A landscape with many valleys, sampled at points; each row gives a point and its height.
A ball rolls from a point to the lowest of its 2 nearest points, and stops where none of them is lower. Distance is the straight distance between rows; heights are no part of it.
bomi: [ 11  11 -14   7  13  12  34  -5  10  -7 -14   5  25 -17  -5   0  28  -9
 -27   2   2 -15 -18   2  13  30]  (h 553)
pav: [  1   4 -14  43   6 -14   9  10  11   2 -11  14  -1 -37  -1 -30   3  22
 -26  -4  -6  20  15  34   5  -9]  (h 321)
nefav: [  1   8  -9  11  -6  -7  -1  25  14  12   0 -13  24  17  -4 -27 -16   6
  23   9  -2  -4 -11  -6  10   7]  (h 186)
vuge: [  3 -27 -30 -14  -7  -7  12 -20  10  20 -22  12  10  21 -22 -12  10 -11
 -18 -18  13 -24  34  -2 -10  -9]  (h 493)
Tudev: [-10  11  24 -24   8  30  -3   4 -24  -5  26  18 -10   3   7   9 -15  -1
  -4  -6 -18  -6 -24  -1   2 -13]  (h 664)
gan: [ -3 -14 -17   6 -22   2  19 -16   8  22 -13 -12   1   8 -15  -2   1  -7
  15  14  -1 -14  -5 -13 -18  14]  (h 499)
doko: [ 15  16   1  19  22   0  13  14   1 -38  32 -20 -12  -6   8  18  10   1
 -38  -2 -35  25  21   9  12 -28]  (h 432)
megi: [ -6 -15   3   9 -20 -15  14 -22   0  24  -8 -12 -14 -12 -10   0 -20   1
  14   5   3  -4  -9  -4  -3  48]  (h 469)
lig: [-16 -12  -1  10  -6   1  31   0 -10 -26 -27 -10   8   3  15  21  -1   8
  -4   0  29  12  23  -1   7  -4]  (h 614)
fubam: [  7  15  20  14  21  26 -17  32  -3 -21  19   0  -7  11  19  21  -3   2
  -1  -7 -20  28   5   5   4 -32]  (h 363)
Gofiv: [-28   3  -8  -6  -6   3   5  -6   5  -9  -4 -24  16   6   2 -30   9   0
  19   7  28 -12  -7  -2 -14  -2]  (h 556)
rubi: [  7  24  -3  -2  -5   3 -32 -11  13 -32   5   9  11  25  11   5  -4 -13
  18  47 -20 -11   6   0   3   6]  (h 342)
kiv: [ -9 -10 -15 -13 -18   7   0  -3  -2  36  17 -13 -38   4 -15  17   4 -23
  -6  10 -13 -14 -34 -15 -17  -3]  (h 574)
tok: [ 10   8   5  16 -31   6  35   7  -8   5   8 -10   8 -14 -34  13  -1  15
  17  -9  -4  25  -4 -10 -31 -15]  (h 529)
pigu: [ 13  12 -19 -16 -13   6 -17  12 -33  17  -5 -15  17   8   1  -4  10  10
  10  18  32 -13 -21 -29  29   7]  (h 90)
Gilo: [  9 -12 -20  10  22  -6 -21  21  24  21  -4  16 -10   3  -5 -10  11 -19
  -7 -24   8  13   7 -12  -9 -30]  (h 402)
Nonu: [ 20   5  16   6  29 -12  -9  -6   9 -22  -5   8   4  -2  -5 -23   6  -2
 -18 -19  -2  18  24  21  25 -21]  (h 476)
supi: [  7   5  16   2   2   6 -10  25   8  20  29  -6   9  11  -6 -28 -14   1
  16 -11  -9   8 -12 -14  17 -19]  (h 252)
lus: [ -6   4 -19  -3 -24  10  22  34  -5 -16  22  38  20  18 -27   7   1 -10
 -18  -1   6  15   8 -38  -9 -25]  (h 501)
zatu: [  2  -9   3  11  16  -7 -21  28   0 -10  -5  32 -15 -12   2   8  13  11
 -25 -10   2  28   7   1   2 -28]  (h 294)
lumi: [ -2   2   1 -16  14  28  -8  -3 -10   4 -21   4  -3  11  34  25  -5 -18
 -13  -5   0   6 -10 -26  16  22]  (h 260)
gosu: [ -5   6  -2   4  -9  15  -9  19 -10   2 -38  -3  11   9  40  24  -7   7
  16  23  19  15  -1 -32  14  10]  (h 142)
ved: [  4  -2  39  -9   0   2   6 -35 -14   7 -21 -27  13  10   5   4 -16   1
  22 -18   5   2   5  14  -6  12]  (h 442)
bap: [  5  -3   5  -1  -6  -6   7  -7   5 -13  23   9  -9 -10 -11  -6  -5  -3
  -4   6 -14   4  -1   1   0   5]  (h 473)
lelor: [-18 -13  10  10   4 -11  -1 -27  -4  -6 -19  -1  -7 -12  -3 -22  -4  20
  13  -5  23  10  10  17 -20   6]  (h 253)
Ziful: [ -1   1  -7 -10 -19  -8  28 -23 -35 -35  -8 -27   7  33   9  23 -15   4
  20  13  31 -28   5 -25  19  16]  (h 642)
dek: [  7  13  11   7  -1  -2 -17   9  13  37  15   9  16 -11 -13 -30  18  -7
  10  -6   6   0  -4  -9  -1 -33]  (h 292)
nurub: [  8 -26  18  -5   9 -33 -11 -14  19  28  -1  12 -20 -31 -10 -20   0  -7
 -20 -33   3   8  -2  29  -3  29]  (h 163)
kubop: [-14   3  -7  -1 -18  19  31  -2 -23  22 -30 -23  11  -7  10  31 -11  29
  18 -21  23  -8   7  -3 -23  -6]  (h 334)
gudo: [  8 -10 -12 -10 -19  11  31 -11 -20  -9  -8   6   1  11 -34  43  16 -13
  -5  -4   2  -6 -13 -24 -23   7]  (h 581)
bodis: [-28   1   1  -4  16  16  11  -1   8 -38 -22 -18   3  24  23   6   9 -12
   0   4  21  10  11   0  -1  -2]  (h 595)
pava: [-17  -9  -5 -25  -6   9  18  -3 -15  16  21   8   7  15 -11 -31 -22  -4
  -5 -10   4 -25 -18 -14  15   1]  (h 509)
Muker: [ 10   6  17   6  -6  -7  -3  35 -22  -3  27  -8 -20 -17  -9  34   5  26
   2   9  -8  12 -26  -2  10   7]  (h 341)
Fizav: [-23  -2   9  36  -4   5 -12   2  14  14 -22  -3   7 -15   0   9  -6  26
  22 -13  18  37  -5  24 -44 -14]  (h 229)
Lukip: [ 11   0   6  17  -5  -7   5  -5  -2  -9 -16 -14  -5  10   8  10 -23  22
   8  -3 -20   2  27  33   3  -4]  (h 289)
kula: [-19  -7   0 -19  -2   0   5   4   5  27  30 -12 -43 -16  -5  22  -1 -20
  -8  -7 -23  -7 -21   5 -12 -13]  (h 549)
vobim: [-12 -10   4 -10 -12 -14  15 -15 -19 -39 -26 -19   0  20  22  23   0  12
   8  13  37   3  19 -18  19   2]  (h 627)
Kevus: [ 13  23   0  -7  -4  11 -22  17 -13  12   5  -2  30   7  -1 -22  -6   3
  16  13   7  -5 -24 -26  24  12]  (h 129)
gul: [ 12  25 -12 -10  14  22  28  -7  -6 -24  -9 -11  22  -1   3   9  20 -10
 -26  20  -7 -32 -12   7  22  13]  (h 522)
damo: [  3  -1 -10 -28 -29   9  12 -22 -21 -16  -5  13  16  12 -40  11  14  -1
  -4   6  16 -11 -18 -31 -25  19]  (h 602)
suv: [-12  17  14  20  -6   8   6  -9  20 -27 -16  20  17 -29  39 -22 -13   0
   9  17   0  17  22   1 -11 -20]  (h 461)
Tef: [  1   1   6 -10   3   6   2 -17  12  -8  15 -33 -26   4  13  18  21 -22
  12  23   0  15   6 -13 -14 -33]  (h 479)
Vuko: [-14   0  -9  21  12  -1  -8  21  10 -22  21  17 -28  -9   9  19  20  -5
 -18   6   6  32   7  -5  -2 -34]  (h 268)
dob: [ 15   4   1  -4  -7   4   4  -3   9  30   7 -11  15 -10 -30 -21  36 -13
  16   6  14  -1  -8 -17  -7 -39]  (h 317)
Noke: [ -5   2 -15  -6 -21  14  19   9 -10 -20   6  16  12  11 -12  18  13  12
  -2  14   3   1  14 -13 -15 -32]  (h 477)
Pakoz: [-14 -19  11 -12  -6  -9   4 -27  10 -18  21 -25 -43  -1  14  14   6   0
   8  26   4   3   9   2  -7 -20]  (h 498)
zimes: [  2  10 -14  -6 -26   8  -3   9 -14   9  17   9  -9   1  -9  22   8  10
  12  26   1 -14   4  -7  -6 -40]  (h 451)
sozo: [ 12 -19  -1 -13  16  -4  10 -32  -1  14 -22  -5   5  17 -19  -5   2   1
  -5 -30  -3 -16  25  23  -3  -1]  (h 453)
Fodo: [-13   5 -15 -14 -28  13  40  13 -34  15 -17 -19  39   6   4   8 -19  17
  12 -30  33  -6  22  -7 -21 -13]  (h 424)
Seka: [-10   7   0  -6   4  -1  10  -2  12 -34  43  24 -10  10  -5 -12  -2 -12
 -18  16  -6  13   0 -18   4  -5]  (h 496)
Fub: [ 24  10  19 -17  12   9 -29  -3  10  -4  13 -32 -14   7  30  23   9 -30
  -6  11 -30  -9   3  12  10   6]  (h 425)
Voli: [ 29   7   9  23  11 -20  21 -25  18   7  -9  13  12 -34   1 -37  -1  -6
 -24 -13 -13  14  16  18  10  13]  (h 284)
leza: [-26  -5 -23 -33  -5  11  -6  -7 -20  -6  16  26   3  13  -3 -16  -2   3
 -15  11  10 -41 -13 -15   2  -1]  (h 466)
Mir: [ 14   3  13  11  20  -6  -8  24   1   7  -5   7 -13 -26   9  -3  19  20
 -16 -13  11  31  -3  11  17  -5]  (h 316)
pada: [ 16  29  22 -35  11   8 -10 -10 -22 -15  -2 -12  28  -9  -2  -1  11   4
   1   0  -3 -23 -30  17  10  45]  (h 513)
sifep: [ 13  14 -11  18 -20  -6  34   5   2  -6  29 -14  -4 -23 -25  18  20  12
   5  28   4  -6 -18 -11   4  -5]  (h 711)
zav: [-19  -1 -12  13  -3  11  -2   5  23   8 -12  33  15   0   9  -6   1  -9
  -4  -3   3   4   8 -11 -20 -10]  (h 430)
nug: [ 11  -5 -16  -4 -22  -2  -8   6  13  36 -11   9  -5   2 -17   3  26 -22
  -1  17   7   0 -13 -29  -1 -29]  (h 348)
mison: [ 18   7   9 -21  11  -8 -15 -19   1 -12  21  -8   8  31  -6 -17   0 -18
  -7   5 -30 -28  -4  11  26  23]  (h 472)
Dis: [  6   0 -13   1 -11   6 -27  28 -15  16  27   5 -16  18 -20  32   1   9
   3  13 -25  -8  -7  -9  -2 -18]  (h 420)
tegaz: [ -3 -11 -19 -10   7  -5 -38   6  -9  21  10  -4 -28   7  -6   1   1 -25
  -3   9  -9 -17 -33  -8 -12  39]  (h 248)
ber: [ -4  -8 -14  -3  -1   0  -1   7  23  21   0  29 -22   2 -12   2  24 -23
 -16  -1   3   0   7 -20 -24 -45]  (h 378)
ropo: [ 18 -28   5  12 -16 -21  34 -22  -5   4 -16  -9 -18  -7 -23  10  -5   3
 -13 -20  -2  15  16  -5   6  28]  (h 218)
Beze: [-38   2  -6 -21  -1  14  16 -10  -6 -20 -22 -31  15  22  18 -11   6 -11
   1   2  37 -16  -1   0  -3   8]  (h 575)
Labof: [  7   4  17 -14  21  -5 -21   4  15 -20  20 -16  -2 -12  -8 -12  34 -12
  -5   3   1  12 -23   6  10  19]  (h 500)
daso: [ -5  -7 -21 -12  21 -12 -39   2  19  -4  38   4 -36  10   3  29  14 -37
 -13  15  -8 -11  -8  -7  -6   0]  (h 310)
dut: [-15  -4  13 -26  26  20 -17  -5  -7  14  -3  -5 -16   5  19  11  -4 -22
  -5 -15 -13  -6 -24  -1  10  27]  (h 338)
kika: [ -3   9 -15 -16 -26   6   8   7 -28   2  10   4  24  13 -47   2  13   9
  18   5  21 -15 -29 -26 -23  -1]  (h 615)
Bodo: [-25  -1  31  -6  10  13  -3 -13   1 -16  -8   9   0   4  11 -15 -17  -4
  18 -17  11  31  11  -3 -25 -25]  (h 474)
nelin: [ 15  19  -7   5 -24   6  32   6  -7   1  18 -15  11 -29 -21  12   5   4
  19   7  -7 -17 -31 -11 -20  18]  (h 701)
Mon: [ 16 -12   4   1 -31  10  30  -7 -23   4   8   0  -6   6 -40  33   4   0
   4  -1 -18  11   1 -17 -20  -4]  (h 555)
lir: [-13 -23  -7   2   6  -2 -16  22  14  45 -28  -3  -5   5  -7  -8  12  -8
   6 -34  32  12   1 -14  -8 -26]  (h 423)
zokov: [ 15  22  17  23  16   4 -11  35   6 -36  33  -3 -11 -16   6  29  17  10
 -15  11 -30  25   8  14  13 -22]  (h 401)
rov: [  5  -6   3   3   8  -5 -16 -27  19 -23 -11  13  11  16  -7 -26 -17  -6
   7 -11 -17  -4  34  29 -19 -10]  (h 288)
zeva: [-15 -26   4  16  -8 -17  21 -19  -4   7 -12  -1 -32  -3 -17  -5 -17  -1
  -9 -24   2  38  23 -12 -13   0]  (h 258)
Zoma: [ -7 -11  19 -12 -23   0  10  -4 -22  12 -12  16 -11 -12  -4   9  -7  16
  13 -10  46  22  -9 -36   2  -9]  (h 422)
tesem: [ 14 -14 -10  14  18 -18   9   5  -1   6 -41  -5   7  14 -10 -20  -8  27
 -14 -18   1   0  25   7  35  18]  (h 339)
maf: [  9  -1  10  10   5  10  -2   3  -2  -1  -8  -1  21   9 -18   1  -7  15
  12 -19 -21   0   6  30 -10  -1]  (h 353)
fipop: [ 19   1   2   1  -9   1  -6   1 -25  15 -42 -19  11  10  13  30  -7  14
  32   1  22  18   3 -30  14  19]  (h 87)
Bonup: [ -1   2   2  -4  -2  28 -13  -8  -5  -8 -26  17  14  14  24  24   2  -6
  11  16 -17 -14  15  12 -11 -18]  (h 443)
mizum: [ 23  -4  11 -15 -10  -8 -22   4 -29  23 -31 -14   0   6   3   2   0  16
  24   0  26  -2  -4 -21  29  16]  (h 38)
nebu: [ 17 -24  -4  -2   6 -32 -22   1  22  25   2  12 -21 -23 -15 -11  22 -10
 -24  -9  -5  -2 -18  22  13  27]  (h 196)
fubat: [ 15  15   7   7 -17   6  21   2 -17  10  -3   6  31 -13 -11   9 -17  11
  16  -4  -3  -8 -21 -11 -13  29]  (h 683)
degi: [ 13  -4  14   5  12 -11   6 -31  13  -7  -7   8   3 -14  -1 -21  -8  -2
 -11 -11 -31 -10  28  36  -6  13]  (h 241)
Tiguv: [ -1   0   2  17  -5   3  37   4   0  10  20 -14   6   6 -18 -13 -42  -3
  -1 -19 -34  -4  12   1 -11  11]  (h 620)
Sadu: [ -4 -10   8 -33   2   1 -25   6   4  34  37  -2 -40  -2  12  11 -13 -16
   0 -24 -21 -16  -9  13  -8 -12]  (h 495)
geset: [-27  -5  25  -9   4   4 -25 -12   0 -16   3  -6  -6   2  29 -20 -20  -5
  31  19  19  14 -19 -12 -10  30]  (h 195)
lam: [-13  -1 -22  28  31  -7   2  33  28 -13  19  -1 -26 -17   8   5  28 -26
 -37   2  -1  22 -10  -9   3 -23]  (h 315)
Ded: [  6  -6  -3   2   1  -7   9 -14 -15   1 -23 -21 -15  -1  16   0 -13  32
  -1  -6   4 -15  32  30  14 -23]  (h 212)
Bul: [  0  11  13  -6  14  -8 -26 -11  18 -33 -12  13   8  23   5  -6 -13 -17
  12  13 -22  -4  14  22   1   9]  (h 318)
sar: [ -5   0  -3 -28  29  16 -15  14 -14  24  24 -16 -24  15  17  13  -3 -20
 -11 -16 -13 -18 -25   8  12  -9]  (h 426)
febi: [  8  -7 -23  30  18 -19 -34  12  29  26 -24  29  -5 -12   6  -6  -4   4
  11  -2 -17  -4  13  34  -5   5]  (h 358)
gevel: [  2  -6  -4  -5  -5   6  41  -6  -8  18  12 -11  10  20 -17 -17 -15  -3
  -3 -24 -11 -20   5 -10  16  -2]  (h 563)
Sefi: [-15   3  22  31  -4   7  -1   8  -9  -6  -2  -5  -1 -38  -3  21 -11  40
  23  -5   4  39  -3  23 -36   4]  (h 256)
lobop: [-13   1 -47   1   1  -6 -21  21   2  -6  35  23   2  36   5  -2 -12   3
  -8  20 -12 -18   2 -13   4 -13]  (h 413)
nar: [  4   9  10   4 -26  -7  18 -26  -4 -22   6  -5  -7 -23  10  -4 -33  21
  21  22  -3 -19  -1  21  -6  15]  (h 515)
muzud: [ 24  -1   1   0  26 -21 -20  31  10  20  22 -28  -5  -4  -4  -6  33   2
  -2 -10 -10  -7   4  30  20 -17]  (h 377)
zesu: [ 15 -15   7  -1  20 -16 -11   0  -4  -1 -26  15   5  19   9 -12   2   7
 -21 -10  12   1   5  -7  44  24]  (h 366)
nuli: [  3   4  -7   7 -24  -6  39   0 -24 -12  18   1 -25 -16  -9  24   0  25
   5   5   4  -9  -5  -6   2  -6]  (h 691)
mib: [ 14 -10 -10  -1   8 -16  -7  -3  -1  20 -12  -4  -8 -11  -8  -3  21   0
 -10   4   5  -8 -16   5  12  42]  (h 230)
Vegen: [-32   0   9   9  11 -13   0 -22  16 -39 -17 -12   3 -16  14 -44 -14  12
  13  10  29   2   4  21  -7   4]  (h 247)
zabol: [ -7  -3  -2  -1  -3   5   5  -8   4   3  -1  35   2 -20 -11 -12   6  -6
  -8   9  -4  -4  -4   4 -21  -6]  (h 452)
kamet: [  8  -5  -7  40  21 -21 -21  24  23  16 -13  25 -17 -37  13 -18  -2  15
 -16 -17 -11  14  16  31   7  -3]  (h 340)
nak: [ -2  15  21  22 -10   0   9  22  -7 -15   4  -7  -7 -19   4  21  -4  29
  15   2  -5  31  -9   9  -1   8]  (h 295)
debus: [  6   6   8  20  16  -5 -30  12   2  -4 -25  18  16  10  11 -18  -9  25
  11   2   1 -11   1  18  20  10]  (h 385)
todin: [ -9  22   6   0 -19  -8  12 -19  11 -38  -3 -15   5  -1  13  -6 -15  -3
  23  30  -3 -17   8  14   4   5]  (h 514)
das: [ 25  -7  16  -8  35 -14 -22  -6   7  -9   3  17 -13   2 -10 -19  15 -14
  -7 -22  -1  20  10   2   4  -5]  (h 483)
Seriz: [ -3  12 -33  29  23   1   2  29  28   0  27  12   3  -4   7 -11  28  -9
 -28  13   3  10  -9 -13  14 -27]  (h 359)
pev: [ 17  10  19   0 -17 -11  12 -16 -10 -12  10   3  -3 -31   0   9  -1  11
   1  22 -12  -7   4  19   1  16]  (h 497)
Raf: [-24 -15 -25   1   3  -3   8  -8  29  -3  -8  -3  13  11 -14 -32  27 -20
  -5   0  25  -4  -6  -4 -27   3]  (h 540)
zurib: [ -4   3 -13  -6 -12   6  28 -12 -27 -23  16 -19  -8   5  10  17  -9  17
   1  12  15 -23 -11 -12  15   7]  (h 666)
sef: [ 15   8  10  10   8   1  13  10   0 -39   9  -5  -1   3   0   0   1  12
 -29  -7 -11  28  25   7  17 -20]  (h 457)
Lukun: [ -4   0 -21  40 -12   8  11  -1   5  12 -23  -5  11 -24 -11  25  -7  30
  10   3 -14  10   6  34 -36   5]  (h 48)
Zoli: [ 28   6  17 -33   8  -7 -22  -1   6   8  31 -29  -1   4   8  -4  13 -23
  -4  -1 -23 -21  -9  11  25  17]  (h 454)
Gufot: [ 23 -16  16   1   7 -11   8   4   1  16  -4 -23  -8  -5  -4  16   9  -3
  -7 -23 -15  -1   1   6  23  47]  (h 226)
Vume: [  7   6  -6 -11  18 -14 -29  -5  22   1  49 -15 -20  13  23  11  15 -47
  -1  16 -16 -10   7  -7  11 -26]  (h 343)
zuz: [-15  23 -20  14   7  17  47   6  21 -18  -6   6  26 -17  19 -23  -3 -10
 -36  -2  -8  -6  20   4   7 -23]  (h 605)
mevof: [ -9 -15 -18  -5  -9   3  13 -19   9  41  -7 -12 -26   8  -3   9   0 -31
   4   1   2 -18 -11 -17  -3  11]  (h 535)
Ralo: [ -2  -2  11  -9  10  11  -1 -26   1  13 -13 -13  26  29 -13  -6 -10  -5
  22 -22  -8 -11  11  13 -30   0]  (h 405)
Lis: [ 10  -5  13 -19  35  -6  -9  -7  11   1  13   4  -5  -4  -3 -20  22 -22
 -21 -11  13  11 -16  -7  20  16]  (h 491)
meve: [-16  16  13   3   2   2   0  -6  19 -36   5  13   5 -18  34 -17  -2   3
   0  23  11   6   3  -2  13 -21]  (h 475)
Ligi: [ 14   8  17  -2  23 -16 -37   6   2  -6 -14  22  10   4  21 -30 -15   4
   3  -3   4  -4  -2   1  42  22]  (h 376)
Sif: [  2  -5 -25 -17  -3 -15 -52   1  10  21  24   6 -33   7   1  11   1 -17
   4  20 -22 -16 -11   9  -3  19]  (h 277)
zepa: [ -4   9 -24 -12   7  27  11 -10 -10  -7 -17  14  25  11  15  10  11  -2
 -18  19 -14 -30   3   9   1  -5]  (h 480)
Luf: [ 22   7  -7  39   9 -23  22  -2  11   3 -33   2  12 -31  -1 -25   6  15
 -23  -9  -4  31  25  13   6   8]  (h 303)
Nev: [  5  24  11  -7 -11  -6  -7  -1   6 -18   8 -15   3  -2  28 -14  -5   6
  21  34  12 -11  -5   4  19 -17]  (h 492)
Kov: [-30 -27  -2   9 -14 -15  27 -28  -5   1  -6   7 -11 -23 -23 -22 -17  24
 -11 -22  27  25  16   4 -22   0]  (h 225)
fitu: [  5  15  14 -16  11  -3 -42  16  -8 -12   2  -3  20  -9  14  -2   4   4
  -5   3 -16  -9 -29  29  13  54]  (h 517)
Mipe: [  6  -6  -9   9  -2  23 -16  -5  16   2  -9  -4   4  22  17  31   4 -30
  18  19 -36  -1  16   6 -23 -10]  (h 411)
pef: [-25   5   7  20  -9  14  -2  -2  12 -17 -20  39  12 -14  25   4 -17   3
   8  15   3  13   6  -6 -21   4]  (h 448)
muki: [ -3  14   1  -4 -24  11  21   4 -12  17 -14 -21  45  21  -5  -4 -12  13
  34 -18   8 -12  32  -2 -22 -34]  (h 478)
kig: [ 10  20  16 -26   4   3  -8 -12 -16 -18  10 -17  13   8  -1   3 -11   2
  -6  12 -22 -37 -13  27  25  32]  (h 494)
Togi: [-26   1  27  -9  15 -10 -21 -25   4 -30  -5  -5  -6  -5  31 -19 -19   5
  10  11  17  -7 -13  15   7  23]  (h 219)
muru: [-17 -27   6   3 -15 -14   8 -10 -10  22 -14  29 -17 -13  -5 -11 -21   8
  -3 -18  29  15 -15 -30  -3  19]  (h 436)
tiz: [ -8  -9  -9   4 -19 -12   5  -9  -8  33 -18  16  -9 -23  -7   0 -12  -1
   3   8  25  -1 -35 -25   0  43]  (h 450)
veg: [-16 -14  -6  27  -5   5   4   2  -4  23 -30   7  10 -11 -23  23  -2  20
 -11 -20   9  22  -4  16 -46  -3]  (h 178)
zagar: [-13  -3 -31  13  12  -6 -11  33  14   0  32  10   7  17   6 -23   9   0
 -14  21   3 -16   7 -11  24 -27]  (h 390)
bimo: [  3 -19  19   6  10 -31 -10 -16  20   3  15  13 -17 -27 -12 -33  -9  -3
  -8 -20 -16  17  19  33 -11  17]  (h 192)
Mak: [ 21 -18  18  -1   0  -7  23  -9  -6  18 -10   3 -13  10  -4   7 -18  -5
 -10 -27 -24   7  13   3  10  24]  (h 92)
zor: [  3   4  48 -15  10   5  -9 -28  -6  -7 -10  -1  10  -4  13 -14  -9  -3
  14 -17  16  16  -5  -5  -4  -6]  (h 462)
Vetu: [ -5 -14 -21  11  16 -17  10   5  -6   4 -42  -8   5  11  12  -9 -11  26
 -20 -23  11 -10  33  28  25 -18]  (h 293)
Zepi: [ 13  12  10 -15  26  -3 -29   4  31   5  33 -15 -15  -2  30  -2   0 -43
   7  -7 -39  -5  13  17   8 -15]  (h 379)
Leki: [-20 -14 -30 -17   5   8  -9  10  -5  -6   8  20   5  33  -2  -1   4 -12
 -17   5   1 -22   2 -14   1  -4]  (h 438)
kote: [ -7  16 -27  19  15  16  27   0  21 -20  -9  17  22 -22  -3 -27   9 -10
 -42  -2  -5  -5  -4  11   3   2]  (h 582)
peros: [ -2  19  16  -9  25   2 -35  20  -5 -14  14  -8   6   1   5 -14  10   3
   1   8  -4   6 -27   7  18  15]  (h 508)
Zaked: [ 10  -4  -8  -5 -15  -9 -14  30 -17   9  37 -18 -31   5 -15  49  12   1
 -11  14 -27   0 -25 -11   8  15]  (h 383)
lor: [  2  15 -14   5   4  10 -34   4  16  -9   3 -10   1  21  14  19  -5 -26
  12  27 -42 -16  -1  10 -14  13]  (h 374)
Rol: [ -7  -3   2 -11 -25   3  -4   8  -7  16  -2  23   9   4  -3  -8  -2  12
  11   4  28   5   4 -24   6 -15]  (h 408)
Tezi: [-21 -27 -29 -10 -14   3  20 -16  15   6 -22   0  26  15 -24  -3  26 -22
  -7  -9  11  -7  21  -1 -35   3]  (h 521)
merag: [-18  -9  15 -16   1 -10 -33 -10  -7  13  18 -13 -34   4   8 -11 -15 -10
  19   3   3   3 -29  -9  -7  34]  (h 216)
vomu: [ 17   8   8   6 -33  11  22   3  -6  24  -3  -7  25  -1 -23  -8  -7  17
  34 -10   6  17  18 -21 -19 -36]  (h 505)
Vig: [ -3   8 -17  18 -18   7  34  -5  -8  16 -25 -13   9 -25   4  20  -2  20
   5  -5  11   5  14   9 -26 -19]  (h 213)
kop: [ -8 -14  -2  12 -10  -4  19  13  11  -7  -4   6  10  17  -9 -24   1   8
   3 -12  29  15  12 -18   8 -11]  (h 387)
lokis: [-19  -6   2   8  17  17 -18  35 -16 -24  -5  21 -11  12   7  21  -4  18
  -3 -15   1  25   9   2  -7 -25]  (h 322)
Sumet: [ -5  25  16 -31  -8  35 -10  -4 -35  -6  17  16  18   1  -6   5 -14   2
  16  -1   0 -19 -35 -11 -10   8]  (h 643)
Piza: [-24   7 -10  -4  -7  11  32  16  -3 -29  43  32   0  10  -9  11  -3 -11
 -33   7  -6   3   3 -29  -2 -25]  (h 523)
Tulok: [ 14  14   9 -29 -23  15   6  -7 -24   2  20 -15  19  14 -20   5  -2  13
  30   3  10 -20 -21 -13  -9   3]  (h 628)
Laluk: [ 17  -2   5  15   1 -17 -15  22  14  13   8 -17 -19 -33   1   0  20  24
  -3   8   1   6   3  23  19  -9]  (h 344)
Gik: [ -4  -1  -3 -14  -6  21 -15  -6 -15  13 -40   8   5   0  43  16 -10  -7
  -1  15  22  -9   1 -24  19   3]  (h 194)
muko: [  4   2  25 -17  15   7 -14 -16   6  -9   5 -10 -21  15  18  15   8 -33
   6   1  -7  10   5  -7   2 -12]  (h 456)
kagal: [ 18  -5  -5   7   5 -12 -46  12   9  10  -7  18  -2   9  -1  -8   3   6
  19  11 -16  -7   4  14  -7  10]  (h 373)
mam: [  5   2   7  16 -14   7  23   4 -11  40   7   0   8  -3 -10   3 -34   9
   3 -20 -17 -13 -19  -2 -10  24]  (h 661)
Pivo: [ 14 -13 -12  19  -1 -18  10   8   4 -12 -17   8  18  14 -18 -15  -1  20
 -13  -9  11  10  28  -4  23  -4]  (h 365)

For each start below, name the point where the ball stops.
kiv -> Ded
Sumet -> Lukun
lus -> Lukun
fubat -> Vuko
Gilo -> mizum
kula -> mizum
fitu -> Vuko

Call two points neighbours if one is among the 2 nearest of the other. Go from one point of each pair to the other, from neighbour to neighbour, staying as low as possible. Name the highest point that can't be avoided.
Mak and Ded -> debus
geset and nurub -> zeva
Lukun and zav -> Piza
nurub and Mak -> mib
Kov and geset -> lelor
